Points on a hilly landscape, in no order, each with its height.
A ball rolls from a point to the lowest of its 2 nearest points, and stops where none of them is lower. Distance is the straight distance between rows; heights are no part of it.
Lomen: [ -4  25   9 -12  13 -18 -10   3 -39  -2  12   4  16   5   4  -3   6   6
   4   5  -6  10 -13 -55 -32   8 -19 -15  10   8  -6  -3   8  -1]  height 58.7
fuge: [ 12  -4  12   8 -21 -15 -15 -10   6 -13  -6  -5  18  11   2   0   8  -2
 -11   4   6  26   3 -24 -29 -12  -4 -24 -10  -1 -25  12  26   7]  height 34.8
zate: [ -1  -5   0  14 -10  24   7   1  11   9  19   0   0  -6 -33 -13  -7   8
  18  -4   6 -17  -7  48  23   0  35  -1 -17  -1 -16   4 -20 -12]  height 46.5
lezas: [  5 -20  12  16 -18   2  16 -14   3  13   6 -25  28  21  -2 -14  14   0
   9  -1  14  17  15 -18 -10 -15  11 -10   5  11 -27 -11  17  -1]  height 25.8
bebar: [  5  -1  22  -6 -12   0  -7 -25 -41   0   9   0   9  -3  24   4  30   3
 -19  -6   3   2  14   4   5 -26 -26 -11  -9  29  23  25 -17 -15]  height 55.0
nuz: [ 11 -18  -5   4  15  34   9   1  -7   0  21 -11 -16 -14  -4 -15   4 -13
  -8  -1 -14   6  11  28  39 -18  21  12   4  14   6  -4 -17   0]  height 39.5
Fetok: [ -7 -13  -8  -4   4   9  14  -4  35  -6 -20  -5 -18  -1   2  19  -7   0
  -9   0  -1 -16  12  65  21  11  -2  20  -3 -12  18  10 -27   6]  height 51.9
gukad: [  2  -2 -13 -16  -1  -7 -15   7  -6   2   0  18 -50  -7  -1   7 -18  -8
   5  -3  11 -22  -9   1  11  18  -6  16  21 -24  48  11  -2  13]  height 31.3
Sus: [  1 -15  23  -5 -30 -11  -5 -31  23  -2 -15  -4  28   5  -9  -8  26 -10
  32 -11  14 -16  18   6 -13  11 -18  -3   2 -25  15  21  15   9]  height 52.5
dez: [-13 -11   5  32  -3   5  29   5  19  26  -8 -16  43  36 -15  -6  19   2
  21  -8  19   5   3 -16 -23  -3   9   9   7   7 -25 -33  19  -1]  height 16.9
Lav: [-18   9 -21   3  29   7  12  22  40  -8 -15  -3   1   4  -2  11 -28   6
   2   9 -17  -1  -8  26  -7  21  13  15  -7  -9 -37 -22 -10  14]  height 24.1
motin: [ -4   2  -6  22 -10 -14  20  11 -10   9 -13  -1   0  32  24  24  10  17
 -26   2  15  21   6 -36 -14 -25 -12  -6  18  24   1 -10   9  -8]  height 45.0
mig: [-10  19   3   6  -8 -15   3  14  -5   6  -7  18   8  13  15  26  -3  16
 -24  -5  -1 -10 -10  17 -27 -12  -7 -15 -19  14 -13   2  -4 -17]  height 53.2
Nulev: [ 20  12  -9  15  28  26 -19  14 -12  -3  20  18 -19 -12 -23 -15 -10 -24
  -5   8 -16  15 -26 -23  13   3  25  11   7   0  17 -24   3   3]  height 64.1
Sepag: [ -5  12  16  -8 -13  -7 -14  -6 -22   8  14  17  10  -5  -6  -9   7   0
  27 -17   4 -25 -15 -13  -9  11  -4 -13  -5 -17  14  17  -1  -5]  height 33.0
kod: [ 26 -21   9  15   9  22   2 -20  17 -15 -10 -22  12  -2   9 -14  13 -26
 -10  10 -10  39  21 -18  11 -17   3  11  12   7  -5  -8  14  19]  height 39.7
debor: [ 12   6  -4  18 -25   1 -20 -18 -25   2 -10  17 -15   8  -4  -8  12  -7
   0  -1  17  20   6 -51   6 -18 -13   1  24  -4  35  16  20   8]  height 25.6
Fepi: [ 14  -2  -1  22  -7  21  -1   8  -1   7  26   6 -17  -4 -19  -9 -12   0
 -14  -3  -4   0 -12  39  27 -21  39 -12 -21  14 -10  -2 -14 -26]  height 53.1
rez: [-26  17  11 -27   4 -23 -22   1   6  -8  -2  17  31 -14   2   2 -10  15
  23   3  -7 -26 -12  15 -36  33 -27 -16 -33 -14 -36   7   0   6]  height 32.0
tef: [ -9   9  -7  24  -5 -16  10  19  -1  16 -13  -1  13  36   0  10   1   9
  -7  -2  11  15 -15 -44 -35  -4   3  -4   9   9 -15 -24  24  -9]  height 42.9
Sed: [-11 -18  -3 -17 -17 -31  19 -17  13  -9 -25 -30  14  18  26  11   6  13
  -4  -1  10  11  25 -13 -19  -3 -19  -9   4  -6 -20  15  15   6]  height 55.3
Rim: [ 20 -12   8  29  -3  14  22  -3  26 -10 -12  -7   4  16  22  17   9  -4
 -36   6  -3  31  21  14   8 -34   3  -6  -4  27 -12  -8   2  -6]  height 61.8
nurim: [-11  20  10 -16  16  -4 -10  -3 -14  -7  -3  15  21  -4  23  20   9   3
 -17  -4 -15 -12  -3  16 -19   5 -29  -2 -17  13   3   6 -15  -6]  height 51.6
bigom: [ 15 -20 -12  -7  -7   8  -1 -18  16   1 -33   4 -33  -5  -9   2  11 -17
  -2   6  22  -3  19   3  28  12 -12  26  25 -17  70   4   5  13]  height 40.9
Vaze: [ -3  -3   3 -11   7  -3   1 -18 -21  -6 -21 -13  10   1  17  -5  21 -10
   1   3   0  12  20 -41   3  -1 -28  19  21   5  32   4   6  13]  height 15.9
zokig: [ -8  20  -3  29  13   2  -4  23  15  12  -6  16  11  21 -26  -5  -3 -12
  15  -8   1  -6 -34 -29 -27  14  13   3  -2 -14  -4 -28  18  -7]  height 45.2
gumon: [-12  -9   5  15 -29  11  28  -5   8  27  13  -9  19   6 -25  -4   4  24
  14  -9  18 -18   7  46  14 -13  27  -5 -10  17 -25   2 -14 -24]  height 39.4
Tuve: [  5   2  -3 -29  16 -16  -6  -4   4 -21 -24   3 -21 -14  34  32   4   1
 -41  11 -10  -5  15  29  15   9 -32   9 -11   2  42  17 -24  -5]  height 48.7
gifa: [ -3  18  20   5 -13  -7 -15  -2 -51  19  27  21   5   5  -9 -11  13   7
   8 -11   6 -12 -21 -23  -9  -4   4 -25 -11  15   5   5  -6 -27]  height 25.9
Vava: [ -3  -7   2   3   8  15   5  -3  20  -8   7 -15  18 -10   0 -10 -10   4
  -1   5 -15   1   7  43   9  -3  19  -2 -26   9 -39  -8 -12   5]  height 45.1
lonu: [ -5  -1   5   8   0  11   8   1 -16  20  18   5   8   4 -19 -18   8  -5
  31 -17   6 -18  -9 -19   7   6  12   5  12  -6  11  -5  -1  -6]  height 39.3
Vez: [  7  10   5   6 -11   7 -15   3 -57  11  28  16 -16  -2  -4 -10  11   4
 -10  -5   2  13 -10 -30  10 -25   2 -16   4  24  21   6  -4 -20]  height 32.1
nisal: [ -7  32  -4 -18  10 -27 -11  18 -24   0  14  10   3  -3 -14  -8 -14   9
  16   7  -5   0 -31 -57 -28  24  -1 -18   4 -12 -19  -7  13  -7]  height 60.2
Gake: [-41  23   0   8  -6 -12  10  17  -6  28 -11  16  32  20   5  18   3  28
  11 -18   9 -35 -14  16 -36   8 -17  -4 -22  14 -16 -15 -10 -19]  height 32.7
Gilon: [-20   4   6   4  29  19  -7   2  29  -9   1   4  33 -13 -13 -18  -2  -1
  25   6 -17 -11  -9  31 -11  27  -1  10 -37  -6 -37 -20  -9  16]  height 29.4
nunon: [ -8  -8  12 -28  -2 -12  -8 -22 -20  -2  -7  -9   8 -14  10 -10  14  -9
  20  -3  -3 -15  10 -18   4  10 -24  10   8 -15  37  22  -2  10]  height 20.8
leze: [ -1 -28 -13 -12  11  22  27  -1  11   3  -5 -25 -16  -6  -3  -5   3  -6
   5   0   0  -2  27  28  38  -4  10  25  20  -3  12  -1 -20   8]  height 32.5
reb: [  3 -19   0   7   5  25  21 -20  15  16 -18 -17  12   6 -19 -17  24 -21
  29  -9   5  -2  23 -14  19   4   2  33  37  -9  29 -10   7  13]  height 43.2
Puvi: [  0  -1 -14  32  -8  10  23  -1 -15  22 -17  12 -14  27   5  22  34   5
 -16 -11  19   7  14 -22  19 -26 -18  22  26  24  47 -12   1 -14]  height 35.4
tal: [-19 -16  -4   1 -15  -5  21   2  30   8  -2 -14  18   9 -21 -13  -8  13
  40  -8  15 -19   3   9  -2  18  19   1  -1 -23 -34   1   5   7]  height 39.1
foro: [ 19  -3   6  -6   8  17 -22  -4 -12  -4   8  16 -38 -27   2   5   2 -19
 -18   2  -7 -11  -1  40  33   2  -4  16  -2   2  51  13 -26   6]  height 49.1
pote: [-11  -2  12 -18 -20 -22   0  -6  -6   1  15  -7  27  -4  -9 -23   0  13
  35  -8  11 -17  -9 -19 -13  22   5 -24 -16 -15 -38  11  13   0]  height 48.8
neki: [-19  15   4 -20  -5 -20 -23   6  16  -4  -1  21   0  -7   1  12 -25  12
  20  -4   0 -34 -20  28 -23  37 -12  -8 -21 -30 -10  12 -11  12]  height 34.9
nek: [  8  22  -3  16  32  25 -15  14 -25   5  13  27 -13  -7  -2   7   2 -14
 -19  -2 -21   3 -23  -5  11  -5   4  16   3  15  28 -16 -14  -9]  height 60.9
dumet: [-14   7   0   5 -29 -11  -1   9   9  13   8  15  -4   1 -23  -3 -15  20
  25 -13  18 -32 -22  25  -5  15  22 -16 -19 -22 -15  13  -3 -15]  height 47.7
gife: [ 18  29  28  11   2   0 -43  -8 -18 -10  -1  31  14  -7  -3  10  18  -9
 -25   0 -10  12 -16  -8 -34  -7 -26 -24 -24   6   8  18   5   0]  height 59.2
lubo: [  6 -16 -21  13 -28 -20  21  18  10   8  -9 -14 -22  22   2   9 -19  15
 -10   2  17  21   5 -32  -2 -21  21 -13  21  -2 -24   4  24  -7]  height 48.9
kud: [ -8  27   1  -2  14  -4   4  17  -7   3  13  -1  14  -9   9   6 -18  26
 -31  19 -12   4 -10  21 -14  -9  12 -25 -27  41 -44 -25 -15 -29]  height 60.3
zoga: [  6   9  -5  -3 -18 -10   7  18  -3  -2  12   5 -18  -6  16  16 -29  27
 -37   6  -2   3  -3  32   5 -27  18 -30 -17  26 -29  10 -12 -27]  height 58.4
fud: [  2 -22   5 -18 -27 -21   4 -26  18  -5 -14 -24   8   6   3  -7   4   1
  21  -7  14  -1  17  -8 -10   7  -7  -9   9 -27  -8  23  21  15]  height 54.3
fum: [  7 -20  -1  -6  -2  13   6 -12  30 -15   0 -13 -10 -14   4   2 -14   1
  -9   6  -5  -3  14  68  21  -2  13   3 -19  -5 -13  16 -21  11]  height 49.2
ful: [  3   0 -24  10 -15   3  -3   9 -32  12   2  10 -35  11  -1  -1   8   5
  -2  -2  18  21   9 -54  24 -23  -5   5  36  10  29  -4  13   0]  height 29.8
fak: [-19   1  10  26  13  11  17   9  19  16   6  -7  34  16 -34 -27   9  -6
  39  -4   8  -6 -17 -12 -10  20  20   5  -9  -2 -30 -35   9  -7]  height 30.5
muvo: [ -6   8  -5   7  17  -1   7  10   2   2  -5  -6  15  14  -1   1  -2  -3
   3  -6  -7   7 -11 -23 -19   6   3   7   2   2 -16 -20  11   3]  height 39.6
zapu: [ 11  17   1  22  23  25 -16   7  13  -9  -1  24  -5  -5   1  18  -3 -18
 -27  -3 -22   3 -13  28   1  -2   3  13 -15   3  14 -10  -9   3]  height 57.7
Vid: [  8 -28  15 -16 -13   6   7 -35   7 -11 -15 -21  10 -12  11   2  24  -7
 -12   0  -1   0  33  41  23 -10 -14   7  -8   2  30  25 -15  -3]  height 52.0
gibas: [-25   1  -4   3 -17 -19  25  13  -9  26   4 -13  23  23  -3  -1  -6  27
  16 -10  19 -17  -6  -8 -19  -1  13 -14  -5   8 -35 -11   6 -16]  height 54.5
rivi: [  7  -2   6  -4  20  17 -13  -7 -33   1  14  -1  -7 -21  -2 -24  12 -20
  20  -3 -12   2   2 -36  19   3  -5  19  22   0  33  -3   2  16]  height 53.0
tazop: [  8  -9  -8   9 -35 -24   1   8  25  -4 -10  -6 -12  12   0  13 -23  13
 -14   1  13   8  -2   4 -17 -14  16 -24  -4 -14 -28  17  23  -5]  height 47.0
tiko: [-27  -1  -1 -20   7   3  17 -12   6   2   4 -20  33 -16  15  -3  -6  29
   9   1  -8 -17  14  38  -3   6  -1  -1 -28  25 -48  -5 -22   2]  height 40.7
bufin: [ -9  -5 -15 -30   9 -15  10  -5 -29 -10 -17 -15 -16   2  34  11  17  11
 -20  10   0  15  26 -43  16 -10 -35  13  24  17  33   3  -6  -2]  height 19.1
dade: [-21   1 -23  -4  29   8  16  20  24   3  -8  -1 -10   4  -7   3 -23  -1
  16  -4  -3 -19  -8  16   7  27  11  28  13 -20  -3 -14 -16  19]  height 32.4
lata: [ -7  -4  16  14  10  23  15  -1  -2  13  27  -7  31  -3 -34 -37  15  -7
  44  -6   4 -14  -9  -3  16  15  27   7  -5  -2 -14 -20  -9  -8]  height 41.4
vizu: [ -5  18   7   9   2 -11 -19  17  12   1   5  22   3   2 -26 -18 -11 -12
  31  -5   4 -18 -38 -28 -21  30  12 -10  -5 -35  -1 -11  17   4]  height 49.4
Tubid: [ 34  13   6  23   4  15 -37   4  -2  -8  20  26 -22 -12 -21  -8 -13 -20
 -19   7 -12  15 -28   4   4  -6  21  -7 -11  -5  16   0   4   2]  height 63.6
kevu: [-29  18  -1 -23  35   5   1   6   6  -9   4  -5  31 -18  11   2 -10  15
  10  10 -27 -10  -1  24 -14  29 -12   9 -24  12 -38 -14 -23  11]  height 37.0
gud: [ -5  -5 -25   6  -9   0  20  16 -33  16  -3   0 -36  17  23  16  20  11
 -21   0  18  14  22 -37  29 -34 -19   8  35  31  32 -13  -3 -13]  height 32.9
rofor: [ -2 -16   2 -13 -23 -17  18 -11  12  -8  -6 -21   7   3  24   9  -4  16
 -14   1   5   6  24  24  -4 -19   0 -17 -11  10 -31  17   0  -4]  height 56.4
Pagek: [ 14   6  -1  12   4   9 -18 -21  -9  -6 -28  14  -4  -2   0 -10  14 -24
   6   3   5  19   3 -52   3   3 -19  23  23  -7  43  -2  20  24]  height 20.9
fofem: [ 28  -2  15  35  18  27 -15 -12  15 -14  -1   1  17   3  -2  -9  12 -26
 -21   8 -14  36   1  -7  -4 -19   9   1  -9  16  -7 -13  13   9]  height 43.3
nadol: [  2 -10 -16 -20  18   1  22   9 -16  -7   3 -24 -19  -4  34   3   7   5
 -18  14 -11  26  29 -30  24 -18 -13   9  29  27   6  -7  -5   0]  height 21.8
batu: [ 10 -15  20  -8  19  24 -11 -10 -22   2  26 -15   6 -35 -13 -36  13 -22
  32  -1 -10  -9   2   1  33  11   8  19   7  -6  21   5  -9  16]  height 56.5
novon: [  9 -30  -1  -6 -31 -14   0 -15  35   0 -11 -13 -14   4 -17  -7 -12  -7
  28  -1  24  -9   8   4   0  20   9   0  19 -46  -2  17  20  23]  height 56.0
belo: [ -4   8 -18 -30  -6 -31  -2  10 -27  -6   6   0 -25  -3  20  15 -15  16
  -8   6  -1   3   1 -35  -6  -4 -12  -8  21  -7   6  17   6   2]  height 56.3
nep: [ -2  -6   8  15 -17  -1  15 -14   3   9 -11  -1  15  19   9  17  21   3
 -10 -13   9   3  13  11  -6 -17 -12   0  -2  13   9   4   2 -10]  height 47.3
simok: [  7  10  16   2  -9 -13 -20  -1   5 -10  11   3  20  -1 -16 -17  -3   0
  -4   8   1   9 -18  -4 -26   1   8 -30 -31  -1 -40   0  22  -8]  height 38.9
kepod: [  2  11  -6  -9  14   0   8  14  -5  -7  21 -15   1  -9   1 -12 -24  12
 -13  16 -15  13  -8   5   4  -8  26 -17 -12  22 -41 -14  -8 -18]  height 61.6
retiz: [ -2  25   2 -38  16 -24 -14   9 -29 -14  28  -6  10 -27  -5 -10 -16  12
  12  16 -17   0 -21 -30 -16  27   3 -20  -5  -4 -34  -2  -2  -4]  height 62.0
nerib: [  2 -33 -20 -18   9  14  30   9  -8   2  10 -30 -28  -4  18  -6   6   2
  -8   2  -3  13  36   1  46 -26   5  10  29  19   6  -7 -13  -4]  height 26.2
buse: [ 13 -12  -2  -1  20   9   4  -4  27 -20  -9 -16   1  -4  11   0  -7 -17
 -14   8 -18  23  11   7   3   2   4  13   6  -3  -8  -8   6  20]  height 36.3
sirub: [ 16  18  -3 -36   3 -15 -23   9 -34 -18  19  15 -39 -29  22  23 -15   9
 -32  15 -14   9   0  -2   8 -10 -17 -15   5   9  17  24 -16  -9]  height 54.0
nuzag: [ 12  17   1  12  -8 -16 -27  14  21 -12  -8  23   0   6 -19   8 -14  -7
 -10   4  -1   7 -29 -10 -39   6  -1 -22 -21 -23 -16   3  26   1]  height 43.5
vagok: [  7 -17 -25  -2  -4  -1   8  13   0   4   1 -16 -26   8  -4  -5 -21  -1
   2   3   7  15   3 -33  12  -7  19   3  28 -11 -11  -3  19   6]  height 50.7
vivu: [-30  24  16   0  -5 -11 -19   5   2  10  -3  30  38  -3  -6   3  -1  16
  17  -9   1 -32 -20  23 -38  15 -22 -24 -44   3 -27  -5  -4 -15]  height 27.0
desem: [  2  19  -8 -32  15 -16  -7  11 -13 -18   8   2 -14 -19  23  22 -21   9
 -20  14 -18   4  -2   0 -11   5 -11  -6   7   4  -5   9 -10   0]  height 55.1
Kam: [-11   7 -12  -2  -7   3   3  12  -7  19  12  14 -21  -2 -11   7 -13  10
   9 -16   5 -29 -15  26  12   4  13   1  -1 -12  10   7 -15 -11]  height 42.6
vofi: [ -4 -13   6 -31 -15 -19 -10 -17  -1  -2  -8  -1 -20 -12   1   0  -6  -5
  18  -6  13 -27   6  13   7  22 -14   5  10 -30  46  26  -6  13]  height 26.0
gon: [-14   2   2  -1   3  -8  -9   3  36  -2  -7  13  -5   1 -14   2 -18  -4
  32  -8   3 -32 -14  27 -15  41  -2  10  -5 -41   4  -1  -5  25]  height 29.1
dib: [ 14   6  19  -5   4   4 -23 -23 -28 -11  -8  10  -2 -17  21   4  24 -13
 -24   3 -10   8   8  -5  11 -12 -30   5  -5  12  46  22 -13   2]  height 56.1
gugov: [-11   1  17  14  24  12   2  -1  11  -2   8  -9  55   4 -16 -28  15  -7
  19   8  -9   7 -10  -5 -23  12   2  -2 -27  11 -46 -36  12   0]  height 40.3
lege: [ 15 -22  -8  -1  -3  -1  27   1  21 -17  -7 -27  -9   5  32   5  -8   3
 -27  16  -3  34  28 -10  11 -27   6  -9  17  17 -23  -1   7   1]  height 62.9
mamo: [ -1  -2  25   9 -27  -5 -14  -9  14   2  12  10  31  -1 -27 -22   9   4
  28  -6  14 -16 -11  11 -17   8   8 -26 -33 -16 -30   7  15  -9]  height 44.4
tufe: [ 19  -6 -17   9 -28 -20   9   4  12  -9 -24   2 -32  14  27  30  -4  10
 -38   5  14  19  13  -8  10 -26 -14 -11  12   2  12  21   9 -10]  height 46.8
siku: [ 14   5   1  41  -9  14   1  14  19   3   1  16  -7  10 -12  12  -7  -7
 -26  -5   0   8 -14  28   2 -26  27  -7 -17  10  -4  -9   1 -20]  height 57.6
burap: [-12  -6 -12   2  23  18  19   2  15  12 -14  -7  -4   5 -14  -5   3 -17
  28 -12   1 -19   4  -5  13  19   1  38  32 -20  28 -17  -2  21]  height 38.8
Noge: [  7 -20  16 -10 -30   1   7 -30 -23   6  10  -8   3  -8   5  -1  26   8
  -4 -10   6  -7  25  32  23 -25 -10  -8  -3  14  21  33 -15 -17]  height 53.7
duf: [ -1   6 -16  15  16  14   9  21  29  -5 -11  16 -20   3   5  27 -18  -1
 -21  -2  -8  -9 -10  48  10   3   8  19  -9  -3   4  -4 -19   2]  height 54.7
seb: [ 14  13   9 -18   7   3 -32  -2 -31  -6  22  21 -24 -26   6   5  -8  -9
 -11   1 -14 -10 -13  16  11   3  -8  -3  -4   0  28  22 -19  -2]  height 52.2
Kolad: [ 12 -22  -6   3 -10  18   4 -23 -11  10 -11 -13 -10  -3  -9 -20  26 -17
  20   0  15  13  30 -36  31 -10  -5  22  40  -2  43   2  13  12]  height 46.6
lufo: [-17   8   9   4 -17 -29   2  10  -9  15   7  -2  26  18 -18 -19   4  14
  25  -5  18  -8 -23 -35 -36  11   7 -29 -14  -5 -35 -10  24 -18]  height 51.8
mumu: [ 10  -7   6  44 -17   2  13   8  26   6 -11  -2  15  28   0  15   5   2
 -27   1  11  23   3  11 -17 -32  15 -12 -13  21 -27 -17  14 -15]  height 60.4
zim: [  2  -5 -10 -13  21   0   8   9  33 -23  -1 -22   6  -7   4  -3 -28   0
  -3  19 -20  21   5  11 -10  12  16   1  -3 -10 -48 -15   6  20]  height 31.6
gel: [-24  -5  -2  -3   4 -10  19  -9  25   1 -38  -6  25  22  12  14  18  -7
  12 -10   1 -11  13  -1 -19  12 -28  18   2 -15  15  -6   8   8]  height 32.3
menat: [ 16   7  31   8  -5   7 -30 -28 -11  -9  -5  16  15  -9   3  -4  26 -24
  -6  -7  -5   0   1   6 -10  -6 -26  -7 -17  -1  31  25  -1   8]  height 57.5
nute: [ 33  28  16  18  10  11 -43  -8 -15 -21   7  25  -8 -14  -8  -1   0 -19
 -32  13 -19  32 -17 -15 -12 -13  -3 -14  -9   9  12   8   2   2]  height 61.0
logi: [ -9  -4  -5 -21  -7 -20   4  -2 -26   1  10 -12   1   4   6 -12  -1  10
  17  -3   4  -1   2 -48  -7   4  -6  -5  19  -8  -5  11  13   5]  height 57.3
kup: [ -7   4 -28  -1   4   9   0  34  -9  15   9  22 -53   1 -11  14 -20   0
  -1  -9   7 -23 -18   7  22   7  14  15  23 -13  30  -6  -9  -2]  height 36.9
tib: [ 18  -1 -14 -11  -2 -17  -4   1  18 -22 -21   9 -39  -5  27  30 -11   0
 -44  11  -1  11   9  11   8  -2 -19   1   4  -5  28  15  -2   5]  height 47.8
mido: [ -9  21  -5 -29  42  -4 -16  13  -3 -11   3  10 -10 -19   8  10 -21 -10
   5   9 -23 -17 -16   2  -7  39 -14  23  10 -17  13 -11 -15  23]  height 43.4
vaza: [ 19  -8  11  17 -24   0 -10 -11 -15  -1  14  -6   4   8  -7 -14   4   3
  -7   1  10  24   0 -25  -4 -22  16 -23  -3   9 -13  11  17  -8]  height 31.4
Sode: [ 15 -11 -19   1   7  19  -9   2 -11   7   0   3 -34 -10 -14 -21   1 -22
  20   1   8   2   3 -36  25   3   7  24  37 -12  38  -8  14  23]  height 49.9
Seso: [ 26 -14   0   3   1  23 -17 -12  -1   2  -3  12 -35 -19 -17  -6   8 -27
   2   2   7  -9   6  15  29   4   0  24  17 -11  60   4  -2  16]  height 44.9
ded: [  0  -2   8   6  16  12 -16   5  25 -10  11   1   6 -12 -25 -24 -16 -14
  28   5  -7  -8 -19  17   4  33  22   5 -17 -24 -19  -9  -4  19]  height 13.3
bep: [  8  -4   2  15 -24 -11   5 -14  -9   0 -23   6  -5  20  26  23  21  10
 -31  -2  15  18  17 -15   4 -29 -25  -6   8  17  22  15   4 -12]  height 46.0
nul: [ 19  -9 -20  -8   0   2 -14  15  -9  -3  21   0 -49 -13 -11 -10 -25  -6
  -4   9   2  14  -7 -19  22  -3  22   0  22  -9   6   0   8   9]  height 53.3
totu: [ 23  20 -19 -13  17  -6 -23  24 -10 -15  28  12 -45 -20 -10   5 -35   1
 -19  23 -14  19 -23 -16   1   2  17 -13  11  -5   0  -5   2  -2]  height 56.2
Pafub: [  4   7  15  -9  26   7 -14 -12   7 -20 -19   9  10 -15  26  18  13 -16
 -25   4 -25  -2   6  40  -1   7 -30  12 -22   6  24   9 -22   2]  height 50.1
Pipof: [  2  -9 -23   2   5   8  18  -4   4   4 -33   7 -22   8   9  16  19  -8
 -13  -2  11   3  19 -17  28  -8 -15  27  27   3  52  -6   5   2]  height 38.0
nosav: [  3  12 -15 -13  11  -6  -5  23  -4  -5  23   0 -20 -15 -12  -7 -36   6
  -2  13 -11   4 -25   4   4  13  29  -8  -3  -6 -25  -4  -4  -7]  height 59.0
kipav: [-18 -16  -4   1 -10   5  37  -7   8  17  -3 -21  18  15  -8   1   8  14
  21 -13  13 -13  18  20   9  -3  10   9  10   0 -16   1  -7  -5]  height 33.5
Sibom: [-14  18  -3 -43  34 -13 -15   5   3 -21   3  -9   4 -28  16   9 -21   7
   6  18 -26 -12  -3  22 -10  37 -19  13  -7 -14 -18   1 -19  21]  height 40.5
tode: [  5 -12  12   6  -7  11   3 -26  12   0 -11  -9  15   2  -2  -3  22 -16
   8 -10  -1  -5  17  20   7  -2  -6  13   0  -7  20  11  -2   4]  height 49.7
Sipiv: [-34  15   6  11   3  -3  13   0   7  17 -24  17  35  27   7  24  22   5
  13 -22   4 -29   1  20 -27   7 -31  10 -10   1  11 -12  -7  -8]  height 35.9
lurom: [ -2 -11  -6   8 -22  -9   3   9  30   0  -1 -11   1   9 -20  -9 -20   7
  11   1  11  -1 -10  10  -8   5  29 -13 -12 -19 -43   3  18  -2]  height 44.0
Gipi: [ 16  -5  -6  12   6  25  -3  11 -34   7  33   1 -23  -9  -5 -14   3  -5
 -10   3  -5  18   2  -8  33 -28  22  -4   9  29   9  -9  -7 -15]  height 38.4
Fil: [-16 -24  -2   0  -8  -1  33 -17  22  11 -25 -30  30  25   2   3  22  -2
  18 -12  12  -1  26  -6  -6   2  -9  15  19  -8  -3  -4  11   6]  height 29.0
gobod: [-18   2  -3  10 -26 -16  27  11 -18  27   3  -2   7  21  12  16  -1  32
 -10 -11  21 -15  -2  17 -14 -22   7 -13  -8  26 -21  -5  -6 -25]  height 54.8
bes: [-23   5   0 -14  26  -2   6  -2   1   0 -10  -6  20   2  13   4   7  -8
  17 -10 -16 -14   2 -11 -12  20 -19  21   5  -7   6 -10  -5  17]  height 35.6
Butol: [ 11   4  13  12  28  16 -10   1  15 -15  12 -10  29  -5  -7 -16   1 -15
 -10  14 -20  27  -5   4 -15  -1  10  -6 -23  14 -37 -25   7   3]  height 46.1
Neso: [ -7  -4   3 -25 -25 -16   5 -11  -7  -4  14  -9   1 -15  21   2 -19  29
 -14   0   1 -11  10  37   5 -11   8 -26 -23  16 -37  25 -14 -13]  height 57.2

Call two points neighbours if one is among the 2 nearest of the other. Go from one point of each pair to the other, from neighbour to neighbour, staying as low as possible. Name the highest point that can't be avoided.
dez and Vaze => lata
dez and Lav => Butol
Fil and vivu => Sipiv
ded and vivu => neki
gifa and Vaze => nuz

Where does a ball stop that starts at each point below?
kepod => Fil
kud => bep
nisal => Vaze
